A landscape with many valleys, sampled at points; each row gives a point and its height.
A ball rolls from a point to whichever of its 5 nearest points has the largest drop for the distance, and stops where none of them is lower. Distance is the straight distance between rows; heights are no part of it.
lurat (h 88): [122 110 131 148 133  81 111 150 130 139 171 183]
Pip (h 459): [ 77 112  49 157 116 148 122 120 125 156 203  66]
fuzov (h 335): [ 90 119  77 138 126 108 113 120 112 136 209 107]
Rop (h 96): [ 93 137 108 101 101 134  98 104 138 119  93  73]
Zapon (h 420): [122 111 144 115 115  98 113 116 116 116 124 129]
vasur (h 170): [139 126 154 113 118 124 135 115 100 111  91 110]
belis (h 250): [128 116 143 113 116 114 125 118 113 109 102 113]
luvi (h 529): [ 67 129  79 111 113 140 101 101 169 144 141  63]
mal (h 294): [182 155 169 127 159 162 186 139 120 123  99 160]
sal (h 258): [107 114 122 129 128  83 113 129 121 122 175 144]
bupeg (h 312): [ 96 123  95 126 127 100 103 118 121 124 190 112]
Per (h 536): [161 131 169 131 141 138 166 136 108 115  94 153]
vope (h 392): [ 92 129  97 104 107 130  93  99 145 127 124  78]
Veb (h 90): [121 134 133 102 107 126 112 114 109 115  90  92]
bev (h 399): [109 118 120 107 113 108  96 110 124 113 135 102]
sezi (h 400): [158 125 165 129 131 126 152 130 107 111  95 140]
buso (h 260): [157  98 139 162 132  96  99 167 139 149 149 213]
ziti (h 382): [159 115 170 144 132 131 148 144 126 126 107 182]
buti (h 329): [174 147 169 138 149 151 178 142 115 121  96 169]
favu (h 120): [180 167 166 108 159 157 190 134 115 118  97 108]
Kidul (h 641): [149 117 166 133 130 120 150 129 112 117 103 161]
ruriv (h 550): [ 74 126  67 121 117 143 102 106 162 147 165  63]
dakub (h 338): [176  94 135 171 130 113  92 168 139 155 140 228]
bez (h 457): [ 66 136  92 106 107 144  99  98 166 133 113  67]
laz (h 77): [153 144 154 114 128 139 151 125  98 110  81  97]
Rura (h 111): [ 54 137  90 106 109 149 108  95 187 139 122  60]
soron (h 100): [190 116 149 159 141 157 136 154 125 136 107 219]
rupi (h 397): [ 94 126  91 113 120 120  95 104 137 125 158  89]
fogeb (h 43): [143 103 156 148 129  99 121 140 130 131 131 184]
Ter (h 193): [140 104 139 155 135  87 105 159 137 142 153 198]
tezu (h 327): [ 52 149 108 104 103 155 113  96 178 133  79  58]
Zelap (h 199): [111 117 122 142 133  80 112 138 126 130 180 160]
kab (h 179): [183 170 171 110 168 162 193 144 125 117 103 129]
giso (h 379): [ 86 117  63 156 121 128 125 121 101 143 220 100]
vepe (h 336): [ 87 123  70 134 123 124 102 113 129 136 195  84]
Vep (h 408): [ 74 118  54 145 116 145 115 116 149 161 189  58]
ludi (h 259): [128 109 147 129 126  91 118 127 122 119 136 159]
rudip (h 87): [175 167 163 101 151 155 175 134 109 120  88  87]
Nofi (h 182): [191 153 159 143 163 171 174 157 129 134 101 195]
Sor (h 198): [175 117 159 155 140 146 152 147 127 122  99 198]
vut (h 293): [101 119 100 136 132  88 111 130 114 127 197 139]
Gofe (h 271): [188 177 168 121 172 172 189 149 134 127 104 169]
vala (h 322): [105 124 112 112 118  98 100 114 125 117 160 117]
suda (h 65): [161 158 155 108 134 150 159 133 103 115  79  79]
ravo (h 143): [ 86 157 117 103 100 158 118 113 145 128  59  57]
Duv (h 228): [173  98 148 163 132 124 115 158 137 140 120 218]
detu (h 231): [169 103 154 152 131 128 134 151 132 131 113 201]
tasok (h 19): [127 149 135 102 114 143 123 114 111 119  65  72]

For each start below, name the point where the ball stops.
belis => tasok
fuzov => fogeb
Per => soron
mal => tasok
Gofe => tasok
vope => tasok
vala => fogeb
bupeg => fogeb

Call two points neighbours if one is among the 5 nearest of the other. Go from one point of each pair to the other, from neighbour to neighbour, staying as low as possible. Name the highest point that can't be avoided.
Rura and fogeb => tezu
tasok and fogeb => Gofe
soron and fogeb => Duv
